Each row is a point on a landscape with many valleys, with its height.
From any point a ball takes the steepest step (drop divided by distance) to one of its 2 nearest points. It stops when none of these is lower. Distance is the straight distance between rows; heights are no part of it.
(22): [124 151 155 100 152 175 131 140 169 172 158 144 165 104 156 104 149 115
 110 145 154 163 135 114 126 152 107 150  66 116  90 103 154 114  80 147
 101 115 118 142 162 146 154 132 161 127 131  78 129 182 178 118 147 132
 161 149 141 114  65 148 117 144  89]  (h 31.7)
(497): [ 82 154 146 168 156 181 127 124  85 184 118 141 109  96 113 162 198 150
 134 119  72  64 132 103  91 141 193 140 137  77 119 121  67 165 166 138
 148  92  99 160  57  94  89 206 127 144 105  47 139 136 107 133 182 134
 100 124 145 154  70 138 187 141 116]  (h 57.1)
(793): [152 184 140 168 152 186 193 112 153 134 177 154 186 161 121 130 173 103
 133 125 179 189  98 131 160 123  68 113 101 159 139 145 132 108  76 146
 120 129 111 157 113 143 133 104 120 114 115  73 160 148 181 118 138 172
 150 139 117 120  95 142 142  88  97]  (h 46.0)
(917): [130  77 130  40  95  84  83 170 128 113 137  86 121 109 136 113  68 146
 112 131  98 109 142 160 106 132 151 147 121 131 115 135 183 116 127 113
 103 110 145  92 200 151 142 110 142 137 141 204  80 126 109 175 106  63
 108 113 159  90 155 121 112 176 165]  (h 33.7)
(495): [147 138 103 125 128 159 187 141 145 128 153 131 134 114  83 112 131 146
 113 109 163 195 130 131 116 112  66 159  76 177 152 121 155  86  71 135
 113 166 155 127 160  98 155 107 161  88 126 112 131 149 190 112  94  98
 126 133 101  91 119 156 129  99 103]  (h 20.8)
(693): [113 116 118 144 136 120 114 116  90 140 103 134 111 123 113 144 135 139
 137 133  99 102 135 121 116 114 171 131 150 110 133 105  91 150 172 126
 139 118 129 145 102 100  96 162 121 126 116 121 143 116  88 128 142 115
 107 135 124 141 133 116 163 130 141]  (h 65.8)
(195): [168  96 121 114  99  56 100 121 166  84 119  82 122 180 164 119  37 103
 149 148 117 102 132 165 144 156 101  88 220 119 104 160 164 103 167  91
 122 127 113 117 154 141 160 100 114 129 159 202  82  73 107 132  83 126
 158  91 120 167 185  93  70 103 144]  (h 16.3)
(354): [123 141 123  90 147 184 154 175 115 163 149 150 112  47 102 123 176 160
  85 116 135 158 138  84  83 159 134 180  69 121 149  84 118 135  96 121
 141 153 132 103 182 105 147 147 174 148 138  78 117 181 162 130 130 116
 113 152 127 113  92 142 126 175 134]  (h 38.7)
(172): [105 149 142 106 154 148 125 152 108 157 127 158 128  67 135 128 178 139
 100 142 134 121 131  80 105 169 165 151  92 101 138  92 107 159 127 130
 155 123 104 117 157 131 122 160 143 159 134  86 134 173 117 132 155 164
 122 161 136 132 104 144 131 179 140]  (h 18.3)
(97): [100 114 101 124 145 169 142 159  85 156 118 132  84  64  72 155 150 182
 113 100  88 122 142 107  75 128 172 176 108 115 154  98  84 148 123 111
 141 135 154 122 130  65 118 164 146 146 125 107 124 143 133 152 132  72
  71 139 120 123  98 128 155 156 142]  (h 21.4)
(939): [164 106  91 122 103  97 161 135 139  74 110 115 100 149  91 117  85 134
 125 122 159 176 123 133 134 113  90 137 143 175 162 139 160  89 111 105
 123 187 145  96 167  97 138 101 141  94 125 178 119 106 141 126  67 119
 119 137  76 121 172 141 100 102 147]  (h 3.6)
(613): [142 170 154 223 140 181 167  89 128 135 152 148 157 187 113 140 184  93
 161 124 146 117  84 138 162 101 105  81 154 142 126 145  88 133 144 158
 127 117 107 173  37 149  96 136  92 123  98  73 172 109 128 108 168 186
 140 101 124 144 105 113 185  84 110]  (h 38.3)
(802): [124 102  95 112 118 145 160 157 119 132 121 121  93  97  64 129 112 172
 114 103 124 162 139 130  96 106 113 165  96 164 157 106 127 108 100 117
 114 170 175 112 149  77 139 129 154 109 123 146 125 141 152 134  90  61
  89 128 102  98 122 140 144 125 133]  (h 30.3)
(606): [110 157 107 203 152 217 171 132  97 165 130 141 109 117  71 169 205 159
 146 104  92 112 103 113 103 118 148 132 135 119 152 124  70 140 129 119
 135 121 110 155  49  78 102 188 120 135 105  47 145 128 137 136 160 123
  83 114 124 139  68 121 192 120 118]  (h 52.1)
(708): [156 117 100 196 109 145 184  94 152 119 137 102 135 197  71 138 103 106
 153  93 145 162 105 184 148  99  78 122 134 169 137 148 127  93 105 145
  94 160 163 151  92  89 150  94 114  90 113 135 143  96 160 119  89 109
 127 122  93 124 144 118 150  58 111]  (h 44.0)
(561): [ 83 151 173  62 146  56  48 124 101 133 109 129 115 106 198 126 120 120
 136 172 114  37 179 115 126 148 201 128 144  82  84 127 137 159 196 151
 162  80 107 141 133 174 112 117 121 151 159 135 128 136  52 116 154 181
 150 115 166 136 136 150 110 154 142]  (h 52.3)
(119): [ 86 152 178  87 152  69  61 109 128 147 105 133 122 121 206 131 128 106
 146 167 122  47 180 117 135 140 184 117 141  80  62 129 133 149 181 164
 147  85 111 155 103 166 114 131 125 143 153 119 133 138  67 109 158 176
 164 104 176 138 115 150 119 135 114]  (h 55.3)
(672): [155 132 123 199 126 125 130  80 109 102 107 144 125 184 127 138 141 102
 158 130 133 116 102 138 146  97 126  80 183 132 144 135  87 136 187 128
 134 141 116 149  62 130  90 137  99 120 103 115 150  78  99 102 133 173
 141 121 110 162 155 106 159  90 141]  (h 29.9)
(667): [125 189 139 151 142 163 168 144 116 120 127 184 154  99 136 123 212 139
 100 130 178 170  93  59 143 149 103 103 110 129 181 131 112 149 101 115
 171 152  80 100 123 154 123 143 113 156 117  77 147 163 136 111 160 205
 133 159 123 130 121 154 129 163 135]  (h 1.3)
(391): [ 91  81 138  65 117 138  99 165  97 154 129  99 106  71 108 136 108 166
 102 101  76 105 150 147  83 114 180 183  95 104 121 110 112 141 124 128
 110 112 173 107 162 116 123 140 148 150 117 154 109 153 127 169 141  30
  85 128 156  99 105 124 147 177 153]  (h 20.5)
(787): [108 127 112 100 130 107 110 150  68 118 112 146 100  80 110 136 147 156
 106 135 116 106 135  93 107 145 190 154 127 119 177  96  99 170 160 112
 178 129 120 111 161 104  98 144 128 155 143 135 131 133  83 142 133 147
  96 161 114 135 156 126 130 175 172]  (h 33.2)
(141): [120  94 138  87 114 150 121 144 171 158 156 104 150 107 131 101 106 133
 111 118 119 146 142 148 112 124 106 160  62 128  88 118 158 103  71 149
  82 117 153 124 160 138 169 127 163 113 127 138 109 163 178 140 127  49
 135 120 152  86  95 133 117 143  95]  (h 75.2)
(745): [111 108 163  52 132  71  53 143 146 128 133  95 123 119 192 112  79 115
 131 149 105  71 169 151 128 143 162 129 133  97  65 142 180 129 142 133
 116  75 125 121 163 175 139 110 132 149 159 177  91 138  94 156 134 101
 141  91 190 111 133 116  97 162 131]  (h 45.5)
(1035): [130  66 122 112  83  96 106 126 152 121 115  69 122 164 117 127  57 130
 136 111  89 112 137 187 129 113 121 120 151 127 100 145 149 107 132 118
  94 126 157 120 132 122 163 122 125 115 124 199  99 104 112 150  99  38
 127  95 143 124 159 105 122 123 133]  (h 72.0)
(394): [114  88 105 128 113 108 112 128  88 119  96 108  95 132  96 145  96 153
 135 119  91 115 138 143 115 102 169 140 163 121 147 110  97 139 176 104
 129 135 152 134 122  86 106 142 122 123 118 155 129  98  87 139 112  79
  99 131 108 140 154 112 153 132 160]  (h 68.1)
(589): [137 116  96 193 116 166 183 105 139 138 131 107 124 178  60 146 117 125
 154  86 125 154 109 173 135  90  94 132 127 161 141 130 111 105 108 142
  93 154 172 156  77  73 141 116 114  93 106 118 151 104 151 119 105  86
 109 117  99 118 123 115 171  74 110]  (h 45.9)
(364): [102 155 172 106 159  95  83 110 157 151 115 137 138 131 206 128 132  94
 148 167 138  84 164 120 149 145 148 109 123  95  57 126 148 134 144 164
 128  89 110 154 108 168 125 132 130 142 150 112 136 150 101 116 159 178
 171 114 171 138  95 143 112 126  90]  (h 58.3)
(395): [148 170 145 230 132 178 176  96 113 106 146 156 147 175 103 133 196 110
 148 116 164 131  67 113 167  91  94  77 164 154 162 156  73 136 143 132
 147 139  99 152  44 154  88 126  83 134  86  83 169 106 130 105 161 194
 126 106 109 144 118 119 175  95 132]  (h 36.2)
(883): [152 152 124 173 138 145 166  93 157 127 151 138 169 171 129 130 134  90
 147 131 158 166 107 147 162 119  84 105 120 151 118 140 137 108  97 150
 111 123 124 155 107 137 132 107 120 111 123 112 151 127 161 121 130 159
 150 131 117 131 120 124 134  81  96]  (h 44.3)
(351): [114  69 117 106  93  97  97 133 111 116 100  80 105 146 102 141  65 150
 133 113  76 106 145 176 120 101 160 137 166 120 124 125 120 126 170 104
 110 133 159 123 132 105 130 130 120 119 116 187 107  94  82 147 105  41
 110 112 125 129 160 108 142 134 159]  (h 70.2)
(987): [ 86 128 142 139 146 127  95 113  69 160 106 135 107 108 123 149 151 146
 135 130  77  64 150 112 103 122 197 138 153  84 119 111  77 169 192 137
 152  92 119 155  86 105  87 176 120 133 117 101 142 120  77 127 164 122
 108 132 139 150 123 128 173 136 137]  (h 63.4)
(975): [138 119 108  86 127 112 133 159 118 109 128 145 113  90 121 114 131 147
  99 144 148 168 132  92 118 139 131 154  97 150 156 104 147 127 114 116
 149 146 134  94 197 122 128 121 152 130 146 153 119 147 127 133 109 135
 112 159 110 110 148 141 105 163 152]  (h 32.1)
(359): [101 128 112 112 120  97  88 139  40 108  96 138  96  96 107 140 132 160
 116 132  95  79 142 104 107 131 208 142 167 106 185 111  82 184 201 105
 188 120 118 123 134  99  82 144 110 147 133 137 138  97  60 135 132 147
 101 155 104 153 178 123 140 163 186]  (h 22.6)
(523): [ 87  96 125  85 131 158 118 168  84 168 129 115  96  54  90 144 133 178
 102  99  77 106 150 121  73 128 187 190  99  97 133  97  87 152 124 122
 127 117 166 115 154  93 120 153 151 159 122 121 114 153 132 162 142  49
  76 139 142 115  90 126 150 176 149]  (h 10.0)
(463): [ 98 158 137 205 153 214 151 119 104 185 129 136 118 134  93 164 204 140
 155 113  79  83 109 119 109 117 161 129 143 100 121 127  69 144 151 141
 128  98 100 171  26  92  92 198 115 127  96  36 148 125 123 126 184 131
  98 106 142 147  60 124 202 118 102]  (h 54.2)
(329): [ 87 131 174  44 141  68  45 146 111 136 127 113 117  96 193 116 106 123
 124 160 113  52 173 130 122 148 198 147 127  88  78 123 156 150 167 143
 139  72 119 128 172 178 120 113 132 161 157 154 106 148  73 141 149 140
 134 115 179 115 125 136 107 173 148]  (h 49.0)
(152): [120 140 165  97 145 161 113 133 194 168 168 125 169 117 180  98 124 103
 120 142 148 147 146 132 137 147  96 144  68 114  57 118 175 110  67 158
  88  92 127 150 150 158 166 115 158 122 142  99 118 175 187 128 141 117
 177 134 155 111  65 139  99 131  68]  (h 35.2)
(686): [112 120 167  92 137 128  91 131 200 158 157 104 153 130 194 103 100  96
 132 139 131 114 158 145 143 143 105 130  90 108  38 133 185 112  71 163
  88  74 130 145 136 168 171 113 150 128 153 134 107 160 169 143 136 102
 173 107 177 113  82 124  85 128  66]  (h 31.3)
(90): [137 129 118 147 108  80  88 108  59  80  80 151 107 141 130 136 136 139
 133 136 129  97 117 102 130 121 176  97 196 117 195 132  78 174 218  90
 184 157 101 112 104 124  76 134  93 131 113 134 137  62  61 102 126 185
 131 148  91 164 209 122 124 139 188]  (h 23.4)
(788): [146 169 156 205 141 145 139  76 143 135 138 146 161 194 155 139 155  72
 173 137 145 105 111 150 168 113 106  70 159 130  94 144 112 130 148 168
 124 104 113 174  46 166 105 121  98 126 120  96 160 106 122 102 160 201
 172 104 140 158 120 115 158  73  93]  (h 40.7)
(284): [116 135  91 142 150 179 170 161  90 144 121 146  82  72  59 151 165 183
 114  91 113 149 134  99  81 128 139 162 101 141 175  97  91 138 105 105
 145 160 149 114 122  62 122 162 148 137 129  96 130 143 147 140 118  96
  75 135 108 120 102 134 153 138 134]  (h 27.9)
(403): [110  91 122  76 116 170 140 173 125 167 143 113 108  56  87 123 127 175
  95  96 105 145 147 127  73 118 131 188  60 131 132  97 121 119  87 127
 104 154 180 103 168 103 151 138 174 131 119 122 111 168 175 140 123  30
  93 126 137  84  87 139 138 160 127]  (h 31.2)
(209): [112 125 120 130 114  90  79 117  39  98  85 139  98 125 117 141 125 150
 128 138  95  70 137 114 111 119 204 119 193 103 182 124  72 181 235  99
 187 128 111 133 112 103  77 145  99 135 122 132 137  71  50 113 129 154
 121 146  98 164 197 120 141 144 190]  (h 1.7)
(316): [153 100 138  85 107  50  80 136 161 100 127  76 122 163 182 119  35 109
 146 146 101  72 152 167 136 155 118  88 211 105  83 166 181 109 163  98
 125  98 115 117 154 156 165 101 110 143 168 208  77  83  92 145 100 106
 156  69 153 152 176  92  72 123 142]  (h 22.9)
(56): [101 174 135 127 151 174 148 165  96 152 124 166 125  55 123 135 221 150
  88 123 128 113 118  60 100 191 163 140  96  93 168 106  90 176 122 119
 179 142  82 102 136 126 127 171 141 172 132  56 134 172 115 133 165 188
 118 160 134 143 103 153 137 192 141]  (h 9.6)
(966): [106 156 146  98 146  90  93 134 111 125 107 167 135  91 180 124 157 123
 112 172 144 103 132  85 135 165 161 115 120 104 136 114 129 165 153 135
 166 111  94 119 152 166 112 134 120 150 145 121 142 148  82 114 163 211
 140 161 139 141 140 150 107 169 144]  (h 46.1)
(265): [158 169 137 188 131 118 151  91 135  85 122 168 161 165 161 127 156  96
 136 139 181 162  84 107 180 114  85  69 159 148 155 166 120 131 131 123
 145 144  94 125  93 183 102  99  90 136 110 122 153 110 140 102 143 223
 156 141 115 151 144 136 117  98 127]  (h 15.2)
(160): [138  77 112  92  91  98 117 140 158 115 131  88 127 138 121 112  64 132
 123 127 113 138 134 160 127 122 107 131 123 143 109 140 171  98 108 124
  97 130 151 111 166 130 161 112 145 110 137 194  99 123 137 154  96  58
 124 110 134 105 150 122 110 131 128]  (h 73.3)
(224): [129 134  92 129 141 167 183 160 108 133 126 143  90  85  62 135 151 173
 112  95 139 172 133 104  93 119 108 162  91 167 177 101 117 120  90 111
 133 173 158 109 141  70 133 142 154 118 124 110 131 148 158 125 102  98
  91 135 100 107 115 143 143 123 130]  (h 32.2)
(779): [143 180 136 165 142 143 163 119 129 109 127 177 163 132 144 125 186 118
 119 140 179 173  90  84 162 126  92  90 126 145 164 144 117 134 110 124
 156 143  91 118 114 165 112 127 105 142 113  97 155 144 139 108 155 205
 141 152 116 133 125 145 129 128 127]  (h 8.8)
(86): [172 112 103 181 110 101 140  88 138  79 107 118 121 199 119 136  94  96
 156 121 145 142 104 162 153 112 106  93 188 145 143 144 118 105 161 112
 117 164 128 133 103 121 120 112 110 110 113 152 127  72 119 112  89 151
 144 128  90 159 175 105 123  75 141]  (h 39.8)
(1021): [115 183 133 140 146 174 162 160 105 131 121 180 136  71 124 128 227 151
  91 119 155 147 104  52 118 173 130 119 101 112 191 121 100 168 111 111
 186 158  80  92 132 139 126 159 127 170 131  66 137 168 121 124 160 199
 122 161 128 133 120 154 131 187 142]  (h 9.2)
(906): [168 150 126 179 121  91 120  82 131  76 107 157 144 179 170 131 127  91
 151 147 158 135  98 123 170 124 104  66 187 135 145 160 119 131 167 115
 142 145  99 126  91 176 103 107  94 131 121 140 142  83 117  96 128 218
 162 133 111 169 171 121 109  91 136]  (h 20.2)
(635): [108 127 144 104 151 140 115 140 127 166 133 139 133  91 139 121 145 131
 115 143 123 122 142 107 112 147 157 156  92 105 105  92 118 138 120 137
 122 113 125 133 150 131 127 154 148 140 127 103 130 167 126 135 152 118
 123 145 143 121  91 133 138 156 119]  (h 25.3)
(927): [156 119 115 148 113  74 101  99  96  71  87 142 116 164 143 132 114 118
 141 143 141 121 113 119 144 125 149  93 193 129 170 137 104 144 197  91
 158 162 104 116 119 137  92 126 101 124 118 149 133  68  78 103 112 184
 142 142  92 162 197 117 109 122 171]  (h 32.3)
(331): [143  96 147  69 106  60  78 151 174 110 139  75 127 152 189 112  40 111
 137 136 103  76 154 165 132 153 109  92 183 107  69 174 204 107 129 114
 111  79 122 109 156 161 173 104 117 146 170 210  76 106 113 163 105  85
 151  65 178 131 163  92  72 137 133]  (h 27.8)
(449): [109 151 121 130 134 114 117 140  72 115 100 170 117  84 129 134 181 147
 106 134 130 108 117  69 121 157 174 122 132 111 189 114  89 183 160 116
 192 135  95 105 131 125  97 153 111 157 132 110 146 130  79 129 153 195
 112 163 118 140 163 139 132 173 164]  (h 39.0)
(388): [125  74 102 100  88 116 139 161 124 115 104  91  90 121  68 131  73 168
 120 103 106 142 140 159 102  98 123 154 122 159 149 127 136 101 120 107
 103 169 181 103 155  86 142 117 142 108 118 187 112 120 124 148  78  36
  92 119 106  99 148 136 139 130 151]  (h 22.8)
(978): [151 157 135 193 139 138 148  81 158 135 146 135 167 195 143 138 131  73
 163 132 149 135 109 162 171 120  93  88 145 140  97 142 133 118 115 165
 110 109 125 170  76 150 126 108 109 118 125 114 152 109 145 116 138 174
 167 119 128 147 122 111 140  69  88]  (h 42.7)
(277): [170 116 105 177 111  94 133  93 111  63  94 131 107 187 122 134 112 111
 148 124 154 143 100 135 152 109 122  92 194 145 174 144 103 119 178  92
 138 182 116 114 104 120  97 118 104 119 103 147 131  65 106 104  93 170
 137 139  79 160 188 111 118  97 163]  (h 36.9)
(1011): [126 129 120  79 136 142 137 171 110 131 137 153 109  60 114 117 157 157
  90 133 144 162 137  81 101 154 140 169  76 137 161  90 131 141 110 120
 158 146 134  93 201 118 131 132 162 145 147 123 114 168 133 135 121 135
 108 165 119 111 128 141 112 181 153]  (h 35.4)
(386): [113 110 145  98 138 116  98 127 153 151 133 120 139 120 156 113 111 116
 129 148 120 121 146 132 131 134 140 140 101 112  80 110 145 125 115 145
 107 100 134 136 148 146 138 133 143 129 136 140 120 153 125 137 140 102
 138 125 154 115 105 126 120 140 104]  (h 31.5)
(980): [129 125 130 149 122 162 159 106 181 164 170 105 174 163 117 120 111 102
 140 109 134 159 125 173 144 125  79 137  83 141  92 131 156  99  61 171
  85 112 156 164 113 122 174 105 134  95 127 119 137 139 187 125 124  87
 154 121 130 105 101 128 129  89  67]  (h 17.6)
(392): [121  71 131  89  93 127 114 139 166 143 138  84 138 127 120 112  82 137
 115 111 100 133 140 171 117 112 106 143  88 133  94 137 161 102  82 145
  82 122 163 113 149 134 171 124 148 109 122 176 105 143 160 151 114  29
 127 105 153  89 122 126 118 136 108]  (h 74.3)
(796): [145 124 107  91 123  88 124 145 120  92 118 152 118 109 143 115 122 134
 108 159 157 165 123  90 139 145 128 136 122 150 162 121 156 132 125 107
 159 146 117  90 195 137 121 112 132 127 150 164 121 131 115 126 109 167
 123 166 107 125 168 139  86 160 159]  (h 28.5)
(490): [124 131 131  80 138  73  81 136 129 110 118 144 129 107 181 117 112 119
 123 182 137 112 141 108 140 156 154 120 132 122 116 123 158 145 151 124
 151 107 105 113 180 169 121 110 128 138 163 160 123 137  92 128 136 181
 139 148 140 134 148 136  83 161 147]  (h 43.1)
(688): [157 144 112 122 130  87 122 121 159  87 123 155 146 135 184 115 108 102
 123 172 163 167 118 103 165 142  88  98 145 146 128 156 174 123 117 116
 137 126  95 106 167 166 130  95 120 123 156 158 127 125 146 119 117 200
 151 160 123 150 154 139  68 120 127]  (h 20.1)
(2): [167 173 125 193 133 149 197 103 129  80 148 156 150 172 108 127 163 111
 131 107 199 197  84 114 173  97  64  99 138 179 180 168 124 112  95 118
 140 167 117 123 103 142 110  89 101 120 100 110 152 113 168 111 115 184
 132 137  94 128 141 140 133  81 133]  (h 48.3)
(598): [160 150 121 213 125 143 161  87 113  93 125 150 135 183 110 136 160 103
 150 118 159 142  80 127 159  91 103  83 168 152 164 146  89 127 155 123
 134 151 113 144  64 133  94 126  93 123  95 108 157  91 124 107 130 181
 131 124 101 149 146 112 161  87 140]  (h 33.4)
(396): [117 156 129 125 125  86 107 129  84 101  91 175 132  99 156 128 169 137
 108 148 149 116 108  69 139 155 161 102 139 113 186 128 108 179 162 116
 192 138  92 100 132 156 101 132 103 152 132 125 146 120  77 111 157 221
 128 166 120 142 175 146 112 170 162]  (h 42.4)
(890): [112 114 128 161 123 186 164 109 169 186 163  94 165 159  90 130 129 121
 143  89 111 150 124 178 130 110  96 159  73 136 103 122 125 106  68 166
  77 126 170 164  86  98 168 126 126  96 111 100 148 143 183 120 139  58
 130 111 131  99  84 122 156  95  74]  (h 9.5)
(842): [159 183 130 186 146 183 212 112 135 111 173 154 167 164  94 131 180 115
 129 106 190 196  87 124 163 106  61 110 113 179 167 158 120 107  80 130
 131 151 118 144 103 132 126  97 111 111 103  80 158 133 179 114 128 168
 129 130 102 117 114 141 149  83 116]  (h 47.1)
(103): [173 118 114 130 114  60 107 110 170  81 120 111 130 175 179 119  57  90
 148 160 132 121 124 144 159 156  90  84 203 128 107 162 167 108 152 103
 126 124 104 118 147 156 145  94 112 125 165 185 103  86 127 124  93 170
 159 115 117 176 177 104  62  92 129]  (h 9.0)
(125): [128 125 136 130 143 115 112 106 161 143 131 127 148 148 158 119 111 100
 145 150 128 126 139 138 147 134 120 119 119 119  79 118 146 121 116 150
 110 101 128 148 123 146 139 129 132 123 139 134 129 142 128 128 137 128
 151 123 145 130 112 123 120 113  92]  (h 29.6)
(835): [141  92 128  53 107  69  83 161 146 101 137  99 124 122 160 107  65 129
 123 157 111 112 140 143 124 145 137 127 143 131 109 141 191 118 135 110
 119 100 125 100 203 159 142 100 138 135 160 203  85 119 107 162 106 103
 124 115 149 111 160 115  87 164 158]  (h 37.1)
(471): [148 160 119 119 136 184 185 137 153 145 173 142 158 110 106 111 155 137
 108 117 170 207 128 121 121 127  62 157  65 162 143 121 155  90  65 139
 116 153 136 137 164 114 158 112 161  96 127  82 136 165 206 106 113 117
 143 143 111  95  99 160 127 109  94]  (h 24.8)
(426): [127 149 115 203 147 194 175 112 121 161 141 133 136 154  77 152 177 128
 153 105 118 136 101 135 128 103 118 128 127 137 141 122  90 126 120 139
 111 126 128 165  58  91 111 158 112 119  99  68 159 125 139 121 152 122
 103 112 121 128  88 113 188  97 109]  (h 49.7)
(603): [105  75 133  47  97 112  88 172 104 134 131  90 113  89 112 130  85 163
 104 107  81 107 148 161  92 113 171 169 104 119 127 123 141 130 127 119
 102 115 170  93 176 132 129 123 142 144 121 185  96 139 115 175 121  31
  91 119 162  89 133 121 139 179 164]  (h 27.6)
(438): [150 109  96 124 101 124 170 132 154 104 132 111 120 138  84 114  91 137
 123 114 151 179 128 147 127 109  76 144 105 175 141 137 161  82  87 128
 107 168 160 116 160  96 157 102 152  87 128 160 124 126 168 125  77  89
 120 126  96 100 144 147 117  95 118]  (h 13.7)
(346): [137 109 131  62 122  55  67 146 131  97 126 113 122 123 174 111  75 123
 129 174 119  96 145 129 134 151 155 120 158 123 109 137 174 134 163 107
 142  99 110 108 194 167 129 100 125 141 167 194  97 116  84 144 116 146
 131 121 143 131 165 120  79 157 161]  (h 39.9)
(972): [141 171 136 119 150 186 166 140 155 156 167 155 170 108 133 110 171 125
 104 134 171 191 122 107 127 147  82 145  70 141 130 116 148 103  72 137
 117 136 111 138 161 135 150 125 154 116 127  66 138 177 191 111 136 144
 156 153 122 112  81 154 125 131  99]  (h 28.2)
(345): [103 100 182  56 128  94  59 138 173 142 140  81 125 128 202 114  90 109
 131 120 104  71 172 168 132 135 141 128 112  88  37 157 184 121 101 154
  93  67 140 122 132 175 160 126 138 145 146 169  90 150 128 162 140  66
 154  76 212 100 112 109  87 153 103]  (h 41.1)
(649): [ 99  91 128 108 126 175 137 143 133 183 136 106 123  92  91 132 129 164
 115  95  88 132 139 144  91 111 139 180  75 114 114 103 103 121  91 135
  90 135 172 127 122  94 145 153 148 124 108 113 128 161 164 136 139  30
  95 123 141  99  73 128 154 144 110]  (h 25.0)
(625): [171 118 100 198 105 125 171  89 146  90 124 110 124 208  89 138  98  94
 155 101 156 159  96 179 158 103  83 104 169 165 147 152 124  94 131 129
 102 169 145 140  97 104 134  95 111 100 108 144 134  78 147 118  78 140
 135 126  82 145 166 109 134  58 129]  (h 42.1)
(464): [142  90  92 114  99 105 151 152 121  91  97 104  81 135  70 127  78 157
 124 111 137 158 131 143 116 105 115 146 141 172 164 127 142  98 124  98
 117 189 163  97 159  79 133 111 141 101 120 182 119 105 123 134  66  82
  99 130  80 111 166 135 122 116 156]  (h 13.9)
(479): [162 141 133 188 123 101 114  69 133  96 111 142 137 194 162 137 120  82
 166 145 139 105 113 150 159 115 116  66 192 125 116 147 113 128 181 133
 135 131 109 147  72 163 106 118 101 123 126 132 139  77 102  94 127 197
 172 115 122 173 163 108 126  78 125]  (h 24.6)
(174): [163 139 114 131 130  67 107 110 163  86 120 138 142 157 193 118  84  88
 138 171 148 138 125 124 166 149  92  85 175 136 108 161 172 118 137 115
 134 120  96 115 146 168 135  95 114 126 166 168 124 104 135 120 110 196
 162 136 125 167 162 122  63 102 123]  (h 15.3)
(996): [121 126 122  91 137 197 160 173 128 179 157 132 119  55  87 118 155 167
  94 101 127 162 142 108  74 139 116 189  56 132 133  87 123 116  81 124
 115 159 156 114 170 100 157 145 182 129 124  77 117 181 191 122 124  67
 111 132 127  96  73 143 136 155 112]  (h 35.5)
(1023): [100  96 134 131 128 181 141 124 155 189 147  95 145 129 101 130 131 141
 132  91  90 131 135 161 112 109 124 173  75 115  97 109 109 116  77 155
  79 125 171 146  95 101 156 150 136 113 105 106 138 158 170 127 147  35
 115 113 147 103  69 122 155 122  86]  (h 18.2)
(772): [132 131 101 218 131 193 180 106 124 151 136 117 122 175  59 156 150 129
 159  89 113 136 101 161 128  87 111 125 140 150 144 130  92 119 126 141
  98 138 155 168  47  72 118 141 100 102  98  85 159 103 147 118 135 101
  97 111 114 125 104 104 193  79 114]  (h 48.0)
(74): [163 127 104 119 119  84 132 124 141  77 117 146 129 140 148 115 107 118
 122 157 162 175 115 105 154 134  99 115 144 157 152 144 161 112 120 106
 143 149 111  97 174 142 124 103 128 118 142 167 125 114 136 119 100 173
 136 156 101 138 167 137  82 123 145]  (h 24.2)
(588): [134 115 126 132 121 129 131 111 182 144 154 108 161 153 145 114  95 102
 138 134 131 147 133 158 146 129  88 125 103 133  78 130 167 104  77 157
  91 101 141 147 131 137 169 107 141 107 140 145 120 140 169 134 121  98
 156 120 140 119 113 122 109 100  78]  (h 23.6)
(870): [ 95 119 181  87 144 109  75 119 186 160 140  95 138 137 203 115 106  97
 142 134 121  82 171 148 145 136 136 129 103  89  28 136 169 121  96 168
  98  71 137 145 112 168 158 126 139 139 149 141 108 156 136 141 147  96
 169  89 195 115  85 119  92 131  74]  (h 36.1)
(337): [ 59 151 163 135 153 149  95 121  65 183 110 134 100  83 130 156 176 154
 128 122  60  35 157 101  86 141 216 151 146  63 109 125  67 182 193 147
 157  78 105 162  69  99  87 196 126 148 113  63 132 133  84 128 182 134
 105 131 154 159  86 147 181 147 125]  (h 60.0)

Two balls start at each pair of points below. Name the first point that both come to, or write never.
(497) / (966) => (209)
(346) / (364) => never
(996) / (392) => never

Where does a ball stop that starts at each point below?
(394) => (209)
(490) => (523)
(119) => (686)
(975) => (103)
(396) => (209)
